Points on a hilly landscape, in no order, each with its height.
A ball rolls from a point to the lowest of its 2 nearest points, and stops where none of them is lower. Distance is the straight distance between rows; heights are no part of it.
nafos height 45.0: [ 71 150  79 159 121 170 108 123 135 151 128 129 119 110 152 143 148 106
 139 193 195 144 120 142 131 159 126 116 120  97 141 146 146 151 157 124
 165 127  65 107 121 116  75  59  99 106 134 178 103 131  95  98 153 142
 204 128 110]
Fir height 58.3: [112 139 126 128 137  99 144  98  89 160 159 135  96 145 120 158 132 102
 151 240 140  91 131 155 134 100 138  60 111 107  83 132 158  87  84 132
 134 156 148  95  57 169 115  97 118 122 161 118 179 135 114 145 167 192
 143 163 177]
veren height 70.3: [130 115 145 185 183 153 139 121 172  81  84 167 134 163 151  85 111 163
 174 139 153 139 175 135 101 122 166 145 124 148 183 161 152 132 145  91
 146 122  70 138 173  85 137 176 148 129 134 125 158 145 132 122 126 124
 146 141 121]
Lazu height 61.2: [106 183  76 141 137 116 123 127 106 114 100  93 165 140 136 164 100  99
 130 160 113 104  87 127 105 156 152 111 107 110  87 126 128 113 149 134
  72 196 148  86  37 165 137 118 133 149 114 135 104 144  85 125 193 170
 113 120 121]
pimup height 42.3: [175 133 192  89 116  83 164 121 145 124  97 111 133  99 128 147 129 108
  53 110  66  98  62 104 106 126 131 122 110 178 118 160 146 131 154 115
  43 163 189 152 119 130 158 140 144 102 127  71  86 160 125 112  75 137
 101 135 119]
Nir height 56.0: [116 169  64 161 127 131  94 151 117  95 107 120 153 138 141 123  96  99
  84  68 127 123  80 116  97 171 144 160 144 118 126 121  81 155 196 163
 114 145 147 134  72 113  96 117 151 113  79 152  72 141 140 118 160 132
  73 143  87]
Dafun height 71.1: [161  89 152 132 171  94 131 155 114 117 109 169 163 117 126 105  84 174
 113 121 153  81 116 141  94 149 118 147 144 176 157 116 137 106 111 129
 129 109 161 104 136 174 147 170 116 133 151  75 180 135 145 180 144 171
 108 181 127]
febe height 48.9: [127 151 122  64  88 128 117 121 135 145 131 117 112 142 127 151 147 109
 105  77  49 165 163 140 121 122 156 127 123 132 119 118 117 142 100 147
 123 165 115 177 135 105  81 136 185 104 125 125 112 110 141 110  91  80
  60 109 127]
belef height 42.7: [183 140 183 126 142  69 116  97 107 186 154 143  79 127 110 117 120 112
  94 132 140  57 135 130 113  64 122 114 124 114 125  96 182  98 123 114
 121 119 158 162  71 160 114 122  96  75  91 134 160  99 156 133 115 164
 102 165 158]
lolep height 38.9: [185 105 124 145  91 137 134 135 119  87 172 102 112 101  95 145 145 113
 187 113 158 122 106 131 135 161 117 118 101 106  90  92 106 136 135 116
 126 103 118 102  65 112 153 101  98 135 115 132  91 103 118 136 160 118
 183  81 139]
firok height 49.1: [149 101 166  98 151 121 144 110 152 144 144 131  49 121 112 113 135 125
 129  93  81 142 188  86 165  63  92 136 160 130 149  88 112 110  72 120
 184 109 124 146 168 130 170 159 104 150 114 122 139 110 127 113  71  68
 107 120 170]
buf height 25.7: [162 121  99 174 125 129 148 121 109  70 156 201 119 150 118  95  85 194
 188 109 150 150 142 137 141 161 109 130 134 171 141 100 127 136 114  99
 103 109 123 138  99  71 164 199  94 160 114 134 129  91 165 140 137 132
 125 119 104]
Tasop height 61.6: [ 93  97 131  96 169 149 146 144 146 110  90 134 141 113 111 134  97 151
 151 114  88 194 137 108 170  93 127 125 172 166 136 173  99 145  96 126
 127 146 116 127 241  75 143 157 119 176 179 109 121 111  89  96 116 126
 121 130 108]
rebef height 58.8: [ 98 190  78 136  95 159  86 152 123 119 124 102 152 140 138  91 155  78
 121 129 201  86 130 124 107 164 144 170 104  67 136 161 101 107 131 189
 145 129 133 106 121 201  87 107 156 153 134 170 169 173 124 142 125 121
 126 147 150]
rulor height 71.8: [117 107 153 147 172 128 146 111 167 127 120 175  96 152 152  98 118 144
 174 148 135 143 193 139 118  82 137 143 142 155 190 116 152 124 115  93
 173 103  77 143 187  84 128 152  88 147 147 124 156 131 135 135 115 104
 152 141 148]
noz height 39.3: [ 69 124  84 110 123 141 122 150  64 124 186 101 165 166 124 120  88 151
 129  95 134 173 152 154 159 155  70 136 171 105 111 124 101 145 111 145
  88 104 142 132 185 122 109 155 109 173 148 159 118 108 135  93 138 123
 100  87  76]
Digaz height 41.3: [130 107 113  96  90 162  96 145 121  70 187 115 129 132  88 129 180 113
 171  59  88 151 158 126 161 137 121 110 141  99  58 104  66 154 123 168
 112 126 116 134 134 108 127 143 182 125 143 120 116 122 127 124 111  94
  93  96 108]
nit height 37.9: [181  95 197  84 143 111 152 119 148 114  98 143  94  73 124 162 144 160
  86  89  95  99  88  97 148 118  98 108 110 193 141 164 111 130 160 148
  73 150 182 136 115 131 159 145 104 103 146 131  95 156 142 113  81  95
  93 131 111]
nufip height 37.8: [ 59 136  93  98 105 124 102 115  98 161 137 106 156 135 135 181 127 143
 122 196 120 173 131 162 151 136 148  90 105 129 105 152 128 104  70 186
 133 173 128 118 122 154  96 110 175 146 168 119 136 108 100 140 146 153
 114 129 136]
let height 34.4: [205 110 136 151 115 144 126 151 154  87 137 111 121  69 109 143 157  98
 147  76 121 118  96  92 144 141 113 135 106 118  94 122  61 148 185 136
 120 111 135 114  88 119 132 114 123  97 108 139  93 146 130 127 131  85
 156  95 115]
Gezot height 54.1: [156  69 146 122 169  81 138 121  89 123 167 108 132 112  94 165 108 156
 147 133 113 111 116 116 138 111  97  67 131 129  82  95 122 110  75 127
 104 126 178 118  94 144 172 134  97 127 154  98 141 103 134 131 152 149
 122 118 144]
gulaz height 74.4: [ 90 113 122 139 142 132 131 158 152 128  86 117 173 176 139  86 109 127
 105 123 165 129 143 140  87 123 143 187 140 136 165 151 138 106  81 140
 180 106 116 104 209 162 111 143 121 179 153  85 159 172 109 130 143 125
 141 153 127]
zeg height 45.4: [190 125 156 127 115 111 164 129 171 124 102 122 150  90 143 138 121 114
  82 115  61 104 100 120 106 145 156 158 103 171 139 135 162 135 178  96
  95 143 141 140 125 121 157 149 170 114 103  69 114 150 115 138  91 119
 134 111 121]
git height 26.9: [129 125 117 101 125 106 135 147  79 147 114 101 163 147 127 123  61 123
  87 116 124 137 102 127  85 149 125 137 151 128 135 116 130 117  85 129
 103 132 167 128 126 145 113 146  93 142 115 120 118 122 126 108 163 152
  90 135 139]
dogeg height 29.3: [ 92 159 148 161 106 161 115 128 167 153  97 108 115 141 148  92 155  85
 117  95 170 101 153 141  86 104 144 190 142 112 195 118 149 156 153 101
 184 116  95 144 162 113 112 102  98 122  81 170 139 157 157 110 124  72
 154 131 129]
vef height 51.4: [174  97 165 113 137  66 161 122 107 127 165 134 128 114 119 151  97 131
 140 148  65 122 118 123 118 111 120  75 113 155  96  96 188 125  83  83
  73 122 157 145  90  88 171 139 105 116 129  81 141 115 125 140 139 154
 122 106 158]
Liro height 33.1: [150 100 145 115 162 116 115 141 111 115  89 135 146  79 108 136 116 170
  83  73 133 108  81 125 130 140 111 124 124 173 146 156  75 128 162 152
  98 145 184 114 124 150 134 142 113 113 142 139 111 133 147 129 126 123
  93 156  94]
zoral height 39.4: [127 127 114 130 147 151 108 121 178 171 115 146 102 105 128 136 127 140
 112 120 165 132 141 118 137  99 136 129 103 128 159 154 124 143 178 130
 147 156  95 135 131 113  81 117 109  61  98 187 119 104 152 117 140 109
 154 143 104]
lasi height 49.4: [151  85 131 158 138 134 129 139 105  99 185 140  92 137 108  70 139 149
 164 107 205 112 154 137 147 123  73 138 161 122 152  85 115 117 110 136
 173  76  92 128 130 130 156 141  69 162 140 142 141  91 168 147 118 106
 155 143 129]
Bamek height 75.1: [156 111 162  76 145  92 189  96 165 132  96 212  96 111 171 128 112 172
 143 154  56 160 156  92 169  84 142  98 127 190 167 130 175 149 126  65
 110 117  86 126 156  71 161 169 112 151 130  98 127 135  99 144  89 126
 110 130 160]
tudup height 42.4: [162 118 128 104  74 125 126 130  79  98 195 100  98 143  85 147 149 104
 195  86 111 143 117 130 152 140  95 110 106 110  64  65  92 136  81 121
 104 112 122 128  67 100 169 113 110 162 107 128  68  82 139 117 151 104
 136  67 128]
nura height 66.8: [160  99 101 170 153 122 123 127 158 106 132 164 129 102 132 156 122 154
 177 187 172 112 130 136 100 170 141 101  97 133 125 114 143 127 168 112
 132 111  96  86 101 123 126 117 115 103 145 126 129 129 121 163 167 156
 206 136 125]
Sed height 48.7: [ 67 140  87 156 134 148 123 147 137 150 123 119 149 131 153 154 110 105
 126 176 140 159  81 103 111 178 108 125 153 118 135 114 143 150 145 111
 156 103  85 114 130  86 111  53  78 129 116 157  82 142  89  88 171 149
 185 119 110]
boman height 53.2: [154 125  68 203 147 152 121 158 121  62 121 134 170 136 125 124 108 124
 120  78 126 135  76 115 128 190 119 154 146 154 112 127  69 167 195 139
 123 113 174 121  81  83 157 135 154 125  83 138  88 150 124 133 144 122
 117 108  78]
kilu height 37.5: [118 120 114 131  87 173 134 112 165 114 145 119 120 131 119 157 170 126
 175 149 110 192 161 164 150 146 153 104  82 131 105 149 135 147 118 129
 153 127  78 144 128  69 116 109 190  99 125 136 118 112 117 122 130  94
 163  78 139]
zufo height 41.7: [ 53 137 100 116 110 143  90 129 105 135 188  90 127 147 120 145 160 117
 141 161 138 163 181 178 174 152 113 103 115  88  80 164 110 126  86 199
 130 140 106 122 143 124 102 115 212 140 165 127 134 136 118 132 107 122
 130 105 128]
ziv height 39.1: [188 141 186 122 145  86 112 115 114 173 129 150  78 121 138 119 122 150
  66  78 125  62 140 118 138  83 100 141 137 148 155 100 145 103 129 134
 132 135 158 166 101 164 121 165 122  86  79 145 154  93 187 142  78 115
  65 150 143]
tib height 41.5: [148 145 161 131 119  97 117  97  76 184 146 145  92 167 122  89 116 107
 112 174 172  79 142 150  88  92 137 133 150  90 144  92 191  86  96 130
 144 102 159 148  70 201 100 109  75 111 110 138 169 122 145 129 130 183
 116 172 169]
mot height 45.5: [149 130 119  58 107 148 118 159 109 111 151 121 109 123 117 142 133 103
 124  42  50 171 137 111 134 145 121 127 147 111  97 106  71 172 118 140
 103 130 128 163 144  82  92 141 122 121 118 129  90 125 122  88 109  91
  69  91 106]
fipum height 30.5: [172 127 136 172 143 132 146 120 121  62 139 186 102 134 133  54 102 191
 157  80 156 124 160 128 160 114 117 141 146 176 170 126 141 130 116 113
 125 108 113 167  92  94 165 206 150 154 116 145 159  97 168 141  95 117
  79 135 131]
bel height 26.8: [123 141 117 150 156 100 148 121 196 165  80 170 137 142 172 103  96 105
  83 149 101 103  81 107  97 149 159 166 138 162 173 130 167 120 194  89
 128 124  78 144 139  84 142 110 112  96  56 103  86 156 122 148 121 167
 143 172 133]
barof height 68.6: [138 123  95 205 161 146 125 131 157  91 114 185 144 163 153 117 107 163
 168 177 160 161 154 148  86 185 150 107 118 150 155 121 175 143 166 105
 125 116  78 126 133  77 125 148 137  98 123 133 124 128 126 143 150 152
 168 128 103]
fes height 65.7: [117  82 108 165 180 161 138 165 145  69  93 129 134 111 113 114  99  96
 142  92 139 132 111 115 131 123 104 178 174 137 140 151  68 141 141 118
 146  93 120 101 214  71 163 155  78 187 114 117 118 171  98 102 156 127
 160 130  99]
rulu height 41.6: [ 93 134 131  95  84 126 134 118 107 179 114 109 162 147 164 149 123 131
  96 203  91 190  99 126 115 122 159 111 114 125 131 145 165  95  69 134
 137 135 119 128 151 137  98 101 118 122 158 109 131 106  95 134 157 160
 110 149 168]
vapus height 52.9: [109 122 128 129 133 125 151 145 102 141 145 109 133 108 144 171 104 103
 154 203 139 144  84 102 118 144  97  74 143  92 103 117 151 155 102  70
 127 102 130 102 127  99 124  51  37 119 154 147 125 130 103  90 181 157
 193 136 136]
bov height 50.5: [194 119  87 203 135 139 159 125 150  83 123 179 142 123 123 123 106 133
 132 117 101 136  93  93 124 186 115 161 139 181 117 114 120 156 170  91
 109 104 145 137  74  52 186 153 117 140  60 116  82 153 115 140 122 138
 149  88 110]
fata height 58.9: [131 190  95 113 117 104 105 128 101 113  83  84 157 149 136 142 112  85
 102 106  87 121  78 118  83 136 151 139 119  98  85  96 109 144 157 139
  56 171 153 131  38 150 105 122 148 133  90 126  69 142 115 113 171 147
  59 128 104]
bal height 54.0: [ 96 162 127 111 105 100 132 118  33 168 187  75 111 156 112 144 153  78
 142 157 161 113 126 153 128 126  89  97 153  77  98  93 148 140  57 106
 127 129 159 126  72 160  98  77  69 157 145 165 115 132 120  76 140 148
 128  94 162]
Leda height 56.2: [165  73 150 140 158  90 112 108 107 119 164 102  96  89  88 170 160 135
 142 141 138  87 131 123 145 113  96  75 100 110  77 103  99  92  99 157
 136 131 159 101  75 187 176 130 149 115 145 100 143  96 133 151 125 125
 125 129 153]
gita height 37.2: [131 164 126 141 104 116 138 102  99 168 111 147 128 156 152  91 103  79
 115 191 157 106 111 140  60 125 160 122 137  83 159 111 220 113 127 101
 102  97 127 133  85 172 107  72  64 115 103 124 152 144 118 130 157 195
 125 171 172]
Pon height 59.0: [ 84 137 127 113 117 130 150 122 212 155  38 124 171 149 140 114 137 133
 102 121  93 139 115 116  95 104 200 163 104 165 169 172 145 112 150 108
 143 167 134 118 211 148 150 151 170 119 135  54 136 136 120 149 120 127
 144 159 139]
fuba height 20.8: [121 158 117 179 162 135 161 116 206 114  77 158 120 168 170  99 106 105
  98 116 100 110 130 102 105 132 173 191 149 164 178 148 152 150 201  78
 162 128  86 154 151  39 156 135 156 121  55 123  99 166 120 116 107 117
 138 132 130]
Deda height 47.4: [141 129 109 100 128 138 122 137  86 147 165 121  82 119 133 155 106 117
 145 100 126 169 113 116 138 142  96 111 128 119 113 115 116 172 127 111
 113 123 122 149  95  83 105 101  46 110  84 180  82  83 135  88 167 124
 130  89  95]
mozu height 31.9: [125 134 120 146 148 119 128 113 165 179  86 150 123 130 160  99  95  89
  98 166 144 101  89 102  70 134 150 139 140 114 172 119 172 121 172  99
 131 113 103 127 117 129 119  81  62  92  73 133 114 141 118 135 160 172
 150 188 147]
Zaz height 23.9: [141 148 168  92  66 127 134 106 151 192  91  88 129 138 130 134 149  86
  96 138  96 103 125 124  90 103 170 146 103 100 135 105 146  98 113 122
 159 112 138 146 144 158 121 100 145  98  95 117 143 146 134 133 126 119
 143 134 181]
sogek height 65.1: [138 117 106 154 168 105 115 121 140 133 107 169 146  91 131 160  92 166
 134 176 161 100  94 129 102 153 136  95 106 143 133 145 142 125 189 121
  90 155 126  92  83 159 118 124 111  98 139 129 127 127 120 154 174 189
 146 159  97]
Tubil height 30.6: [ 54 138 121 149 117 124 130  86  92 194 172 152 120 159 158 102 156 142
 107 213 163 151 187 208 120 134 128 129 125 110 153 109 175 113  86 138
 190 103 103 154 112 144  90 116 144 126 152 117 149 122 148 146 107 120
 143 127 154]
gezi height 77.9: [163 138 166 177 149 149 140 102 214  90  86 195 109 116 126 125 159 198
 144 106 150 115 138 106 156 109 146 127  84 180 169 184 159 146 200 107
 104 145 106 147 109  99 167 170 165  86 124 157 143 139 159 141  77  98
 129 115 102]
gupon height 47.7: [177 125 140 153 119 171 166 111 155  46  98 184 155 105 105  77 120 155
 155  86  90 162 123  83 152 119 152 161 111 176 124 153 117 166 133  86
 113 136 160 151 115  74 186 197 206 190 139  99 110 162  84 107  69 108
 139 127 130]
zesa height 37.4: [123 109  95 142  96 183  93 169 110  49 177  98 157 136 115 108 159 125
 174  72 135 132 141 127 171 167 119 111 139  85  69 146  70 151 149 174
  98 117 129 101 161 112 135 135 179 138 164 136 132 145 105 130 136 123
 131 101  86]
nopid height 40.8: [ 63 146  81 134 131 115 122 134  50 166 189 147 145 135 148 117 127 154
 132 185 198 140 146 165 145 148  80 136 160  84 140 118 155 132 102 115
 139 108 108 118 137 151  80  92  68 165 183 160 127 124 143 123 135 143
 180 104 101]
kotik height 33.2: [ 72 167  79  91 136 110  94 118  53 148 145  80 144 165 116 161 118 123
 142 170 123 117 135 144 159 129 111 104 128  94  77 128 100  87  72 189
 101 188 164 104  92 193 119 135 132 181 161 153 133 128 104 129 146 167
  89 136 117]
mev height 22.5: [134 149 154 122 117 151 123 166 175 116 100 102 108 131 134 102 137  80
 123  56 129  99 152 103 107  83 133 188 151 119 164 110  91 150 147 105
 177 113 126 142 174 107 116 142 131 137  97 159 161 162 169 124 102  56
 122 130 136]
dal height 69.3: [171 112 163 149 155 111 138 155 165 118  75 126 160  95 142 102 104 108
  88 111 150  64  93 116  78 132 129 181 130 150 152 133 120 116 155 110
 151 107 141 104 130 162 148 147 111 120  97  90 161 165 130 163 151 138
 153 165 137]
goro height 56.9: [139  58 143  94 156 127 133 149 110 124 149  96 131 102  79 150 114 155
 137 101  94 141 131 102 175 121  85  97 163 129  96 112  81 108  77 155
 134 117 156 115 184 152 164 134 109 152 166  99 134 115 107 122 126 134
 132 122 129]
mep height 32.8: [103 133  72 137 135 143  81 152 100  69 133 101 176 108 108 174 126 164
 160 101 135 123 112 144 169 168 134  91 103 116  76 155  63 143 166 172
  83 158 170  79 122 141 136 120 161 142 158 144 110 132  95 136 158 136
 129 109  56]
zakar height 58.4: [112  84 125 122 155 107 101  86 108 177 174 133  70 110 109 169 138 138
 134 210 161 124 153 146 160 103 105  68 117  96  99 125 114  96  98 154
 177 146 131 109  92 174 119 105 130  99 147 122 151  89 134 153 122 149
 155 152 137]
Mazuv height 56.1: [ 96 159 114 123  92 127  77 126 119 150 146 105 130 172 123 102 162 114
  99 119 176 111 157 134 115 123 124 157 135  80 130 126 100  98 108 205
 180 126 145 134 133 205  86 136 181 131 116 154 168 140 156 142  94 106
  93 157 147]
ture height 43.7: [142 123 115 114 152 151 123 138 161 151 126 140  80  99 138 143 119 119
 129 106 118 174 124 104 152 127 112 118 132 134 136 142 119 168 152 120
 144 132  90 140 144  65 106 108  68  93  85 178  82 105 116  94 141 105
 144 111 104]
nosif height 43.3: [118 149 106  84 110 145  89 138  99 142 150  86 112 104 105 181 137  79
 133 107 125 135 109 112 151 138 125  86 122  67  68 135  61 140 149 161
  96 157 134 106 110 156  68  85 123  98 133 166  97 131  99 102 166 143
 115 116 112]
fem height 79.1: [156 118 152 178 140 150 122 135 183  74 102 150 141  94 114 129 164 179
 145  90 157 104 120 129 139 127 143 128  95 172 138 170 118 139 192 147
 122 149 143 134 109 139 149 147 197  83 143 148 154 134 171 152 103  86
 122 126  94]
dekig height 26.2: [ 63 147 132 135  90 140 136  90 136 177 118 135 149 183 145  99 139 141
 103 182 135 141 186 190 105 128 171 151 104 133 172 130 186  89  99 146
 169 114 100 164 147 141 108 142 199 104 132  97 163 113 148 152 116 127
 114 142 161]
Peras height 47.2: [ 73 175  90  87  87 162  88 138  86 164 179  92 100 111 121 139 170  61
 139 135 157 115 130 139 159 163 104 118 137  51  79 137  89 147 132 170
 106 138 116  96 132 149  58  77 121 136 159 185 101 148  95 104 136 141
 135  99 125]
Rided height 80.2: [146 137 184 146 115 118 116 131 177 113  91 140 141  85 116 156 158 158
 105 113 136  61 105 141 109 119 140 145  87 190 145 148 152 107 198 151
 117 142 158 134 101 188 157 151 201  88 144 116 171 131 173 181  86 108
 118 134 103]
fop height 55.9: [114 145 124 131 112 115 154 110  84 144 164 126 105 121 145 167 127  91
 163 236 149 121 103 139 114 127 125  58 107 104  99 114 173 144 119  76
 122 144 124 105  62 117 103  57  73 110 156 150 146 117 114 119 186 175
 162 145 158]
paruv height 52.8: [121 111 128 133 123 132 110 147 108 132 172  93 116 140 116 100 150 120
 128 110 185 108 166 146 122 133  93 152 147 109 138 106 125 119 105 153
 182  95 119 124 141 166 111 120 123 146 131 149 147 127 138 135 116  99
 137 132 143]
zitun height 35.0: [186 133 157 165 141 108 124 131 137 118 140 174  84 101 150  94 127 159
 118  77 153  69 151 136 150 100 108 153 131 171 161  96 167 115 156 120
 144 101 116 158  85 132 148 184 143 112  88 144 176  91 191 167  78 100
  89 132 134]
nup height 29.4: [182 125 162 117 109 123 106 149 147 113 130  88 131  78 110 170 172  87
 121  88 116  76 106  93 118 115 124 122 107  95  87 105  55 123 166 143
 137 125 159 124  96 175 104 111 161  82 128 133 143 161 145 143 116  90
 140 118 143]
rese height 29.0: [152 144 178  75  90 109 153  99 164 209 105 120 113 117 152 152 139 118
  86 139  55 128 125 111 135  87 159 106  90 141 139 133 163 111 119 101
 141 144 118 167 146 114 121 112 130  75 100 125 130 112 134 132 112 121
 111 124 166]
tiv height 27.1: [127 156 110 100 148  95 113  94  81 167 102 122 122 176 108 133 135 133
 112 177 143 117 106 123 135  78 167  91 140  97  92 142 139  68  83 196
  96 185 194 119  79 223 112 127 117 141 141 131 148 111 119 125 143 196
  68 159 152]
Ped height 44.6: [ 95 101 107 158 139 159 105 126  69  84 206 112 124 184 112  75 136 178
 154  92 156 158 172 151 200 133  58 119 168  82 106 160  95 134 136 168
 102 120 108 154 176 132 149 153 143 162 164 169 134  88 163 121 126 150
 112 115  66]
Gaz height 54.9: [134 174 143 100  93 116  97 117 153 176  69 128 133 163 126 109 151 149
  76  89 132 117 107 124 100  91 183 171 127 124 161 124 141  84 133 167
 117 142 172 140 148 211 113 154 182  99 105 116 150  97 186 160  89 138
  71 165 152]
Leku height 47.9: [222 126 130 171 106 127 152 126 154  94 136 129 136  93 141 136 126 107
 123 126  73 119 108 119 106 166 144 159 103 160 105 101 164 145 174  90
 103 120 130 139  70  86 165 129 157 129  71  81 101 142 105 137 113 125
 154  76 117]
suni height 45.6: [ 76 115 146 100 120 155 116 152 128 177 145  88 120 117 124 138 144 108
 126 129 111 167 141 124 176  99  89 134 175 110 100 141 106 131  88 155
 137 105  99 111 242 125  86 105 102 148 177 146 119 131  88 106 144 125
 150 109 108]
vafir height 35.8: [ 46 138 130 149 134 123 127 123  85 195 165 141 139 125 142 100 199 137
 127 189 172 164 162 186 168 116 104 129 161  95 136 122 157 143  75 115
 183  97  73 124 183 125  89  81 100 154 183 132 132 142 137 120 112 125
 190 107 128]
gug height 16.8: [136 168 144 103  55 128 134 122 108 143 120  62 146 140 130 124 174  55
 114 149 127  78 128 139  85 153 155 155 105  68 116  97 134 101  75 139
 158 103 163 120 105 192 113  79 162 156 121 108 150 196  96 113 106 127
 152 114 210]
vadap height 48.6: [113 104 145 143 169 184 106 111 115  90 167 131 105 163 114  69 123 174
 174  89 149 174 193 122 192 107  97 127 169 101 146 179  95 128 122 144
 131 142  83 177 179 125 149 153 156 144 154 172 133 102 154  99  95 120
  90 133  94]
vut height 34.5: [101 143 132 174 124 172 106 129 176 129 104 120 118 142 131 108 146 123
 132 128 200  93 157 144 100 118 155 158  96 104 175 144 144 139 178 115
 182 127  89 133 131 124 103 115 151  76  94 183 169 142 168 144 146 100
 179 142 121]
nef height 44.9: [ 56 168 109 132 101 155 100 143  95 141 197  91 131 131 127  99 197  94
 146 141 180 125 173 180 163 184 110 130 119  55  94 165 117 154 114 168
 122 119  95 101 145 109  97  88 195 152 162 152 127 166 123 111 105 114
 160  80 137]
Pibe height 19.8: [144 164 130  94 123  73 131 123  83 155  89 106 156 180 114 121  97 115
  90 127 122 134  82 116  94  91 164 110 149 115 107 127 154  96  84 151
  57 146 211 144  99 179 115 144 101 136 120 110 129 105 123 111 149 194
  57 154 165]
gili height 44.4: [141  98 111 142 124 178 153 149 135  58 133 123 169 143 103 100 113 153
 163  98 104 178 157 131 124 153 148 148 126 150 123 131 135 149 110 119
 126 139 133 145 146  90 155 171 196 172 152 102 133 133 106 110 114 108
 118  99 123]
Zozo height 23.2: [180 152 154 129  91 108 125 130 107  99 138  61 128 105 130 150 153  66
 131 132 129  56 124 143  91 138 141 133 100  98  81  87 122 107 128 122
 133 123 152 119  55 169 115  97 174 138 105 116 142 148 115 133 139 133
 143 111 178]
Zup height 45.2: [112 104 150  93 135 141 139 101 128 169 175 135  62 119 123 143 154 128
 142 154  80 199 165 127 188  87  99 102 149 136 127 112 133 123  66 131
 185 117  84 161 169 103 133 115  96 118 139 134 124  76 120 114  99  91
 130 105 148]
Fezer height 59.4: [121  70 146  89 182 131 146 138 143 113  98 135 146  99  81 130 117 185
 131  98 101 139 145 117 155 104 123 120 167 177 129 143  96 113  88 146
 148 142 154 113 212 138 168 151 135 168 183  88 144 121 108 126 104 121
 122 150 114]
kasi height 67.6: [152  75 138 156 175 134 137 163 145  91  95 119 140  92 137 117 102 115
 138 121 174  86 111 114 100 141 107 167 147 133 141 123  96 129 138 117
 165  80 125  80 155 124 151 124  61 156 120 105 140 173 115 137 175 128
 189 150 125]
Ded height 42.5: [149  90  95 148 110 131 132 151  87  66 177 111 157 128 102 143 108 155
 196 123 172  96 111 128 158 174  86 111 120 105  91  98  86 103 119 128
 116  86 143  67 103 137 179 136  99 186 152 120 132 102 122 145 163 135
 174  99 114]
Bidet height 40.4: [ 64 137 139 114 118 156 125 132 121 185 148 118 125 136 149 122 164 121
 116 157 136 191 150 158 153 100 108 136 151 122 148 138 147 142  93 123
 174 113  71 147 191 106  75  99  83 131 155 158 116 115 122 104 131 105
 151 114 122]
Mubeb height 33.0: [ 94 124  92 102 134 132 157 153  81 144 127 113 157 148 136 118  56 128
  92 107 116 180 117 133 104 166  90 161 180 135 160 121 118 145  88 113
 114 108 140 137 173  93 119 166  71 159 116 138 105 125 126  86 148 115
  93 117 108]
nefe height 76.6: [155 132 153 122 156 121 159  89 220 122  82 216  89 110 153 143 146 188
 141 136 111 151 147  92 173  88 146  97 101 190 168 172 157 161 177  91
 109 130  77 132 137  74 152 163 113 111 120 144 111 137 120 133  89 105
 134 119 121]
gibi height 45.8: [112  90  90 152 129 115 138 143  59  92 205 136 145 164 118 101 101 175
 174 129 200 111 144 145 148 163  52 124 159 103 125  84 117 107 101 125
 129  70 129  99 130 134 163 143  69 198 158 136 135  88 166 143 134 127
 155 114 101]
veso height 28.4: [116 120 110 118 143 126  86 159  98  84 103 108 177  96 103 137 128 177
 110  72 142 103 101 133 145 151 129  99 124 143 106 151  48 122 162 189
 104 153 187  92 145 178 120 124 152 143 167 136 133 133 124 138 137 131
 103 161  77]
Gebu height 48.3: [186 121 146 113 129 141 204 113 172  77  83 162 137  89 143 120 128 123
  94 102  61 135 106  92 137 125 153 183 122 186 148 146 154 167 174  85
 102 137 155 129 130  86 186 185 194 179 114  70  97 165  89 123  49 107
 128 115 120]
pid height 14.0: [139 152 145 178 144 151 145 147 213  93  70 130 128 128 148 106 129  91
 108  85 112 103 124  89 106  96 163 190 128 140 167 146 111 152 208  88
 166 135 119 139 153  85 160 148 179 121  85 125 146 177 153 131 111  75
 149 121 121]
ketu height 38.7: [109 136 101 101 118 139 108 136 135 138 127 112 144  94 127 215 140 126
 135 140  83 189  90 119 150 143 139  81  94 127  75 162 102 160 146 142
 111 178 120 120 112 117 100  83 147  97 133 136  79 104  90 112 169 134
 125 101  96]
varat height 63.8: [ 95 108 127 128 178 144 133 143 167 120  86 140 116 124 130 127  98  98
 131  88 122 150 131 112 136  83 132 162 177 149 167 183  79 144 133 114
 144 136 112 122 237  67 129 156  87 171 123 122 114 147 103  88 128 113
 122 135 123]
letip height 48.2: [141 126 153 111 143  61 153 136 107 155 134 172 149 133 158 141  61 123
 114 186  85 151  87 122 100 135 124  81 127 148 133 125 187 136 115  76
  68 134 142 143 129  97 140 129  85  90 121 101 138 116 126 149 160 185
 108 167 142]
ziko height 63.3: [109 151 128 136 142  89 112 118 115 117  82 138 176 108 118 164 111 156
 118 165 126 108  72 148  91 151 158 107 104 168 113 150 166 114 180 125
  53 181 153  98  62 177 146 128 144 123 137  93 101 135 101 163 162 181
 108 144  92]
Refid height 33.5: [130 111 153  95 103 130 138  95 179 177 128 121 109  85 117 197 173 136
 130 155  76 147 140 139 157 107 149  87  67 138 107 136 124 124 137 132
 152 147 110 141 115 113 127 104 177  65 126 133 136 105 140 142 117  98
 144  98 151]
Mipe height 57.3: [104 166 134 103 106 122 129 120 182 143  45 132 149 133 128  93 145 157
  79  95 109 128  96 131  93 127 192 173 112 176 164 165 156  98 158 128
  92 165 164 122 171 181 140 147 184 102 127  69 121 114 159 156  89 130
 101 166 135]
fomi height 51.8: [129 169 138  74  88 115  92 126 141 136  91 139 127 143 122 130 153 144
  77  51  88 125 126 118 102 113 160 138 138 133 135 117  98 124 134 154
 108 181 160 166 142 145  77 147 178  96 132 122 113 109 177 128  78  89
  38 151 115]
Sadot height 72.8: [116 117 110 125 153 112 122 138 126 134 108 146 174 161 138 108  82 159
 110 160 172 103 135 135  94 150 135 153 135 127 161 131 144  93  75 157
 149 106 134  88 161 196 117 141 109 156 171  89 176 153 120 164 156 174
 142 179 126]
gid height 73.4: [138 109 170 106 154 102 169 116 127 162 134 188  97 140 191 116 104 145
 155 188  67 171 170 130 132  95 124 112 138 166 183  86 175 120  92  88
 153 102  88 145 182  82 129 133  77 130 151 108 145 123 124 153 127 128
 129 153 162]
kon height 52.0: [141 131 153 136 108 138 149  88 175 112 155 145  42 124 102  95 167 129
 164 100 121 123 190 102 171  72 116 142 125 118 158  85 129 124 102 105
 193 100  85 156 133 106 188 149 146 142 104 146 150  98 157 129  71  62
 146 107 169]
Togi height 44.8: [122 133 139 102  99  91 154 129 129 162  96 122 175 141 153 133 111 116
  88 197  70 159  68 106 101 116 177  83 112 136 116 158 178 112 105  96
  82 139 145 129 144 135 136 105 114 102 139  68 128 105  97 142 157 192
 105 172 177]
Ton height 41.0: [122 112 121 137  95 174 138 145 148  85 142  93 149 151 114 115 155 114
 150 117 119 149 176 152 115 142 153 153 106 113 122 136 140 137 122 132
 157 121 100 139 147 108 124 126 222 128 138 115 143 154 122 119 112  81
 141  98 154]
bafe height 50.9: [102 149 109  97 123 122 117 125  37 157 186  91 101 155 138 150 111 102
 152 135 159 138 125 152 122 132  85 119 131  91  96  92 126 153 110 105
 106 130 132 135  61 131  97  95  59 144 112 183 100  92 141  87 167 129
 114  87 106]

For each start below, name the point where the ball stops.
bafe | pid
gupon | gug
Lazu | veso
Fezer | nufip
zakar | nufip
fomi | veso
nefe | veso
Sadot | nufip

Write out the way that a ball takes from each point below.
sogek | ziko Lazu fata Nir boman bov Leku zeg pimup nit Liro veso
fem | gezi nefe Bamek gid rulor veren barof nura sogek ziko Lazu fata Nir boman bov Leku zeg pimup nit Liro veso
Mipe | Gaz fomi febe mot Digaz zesa mep veso
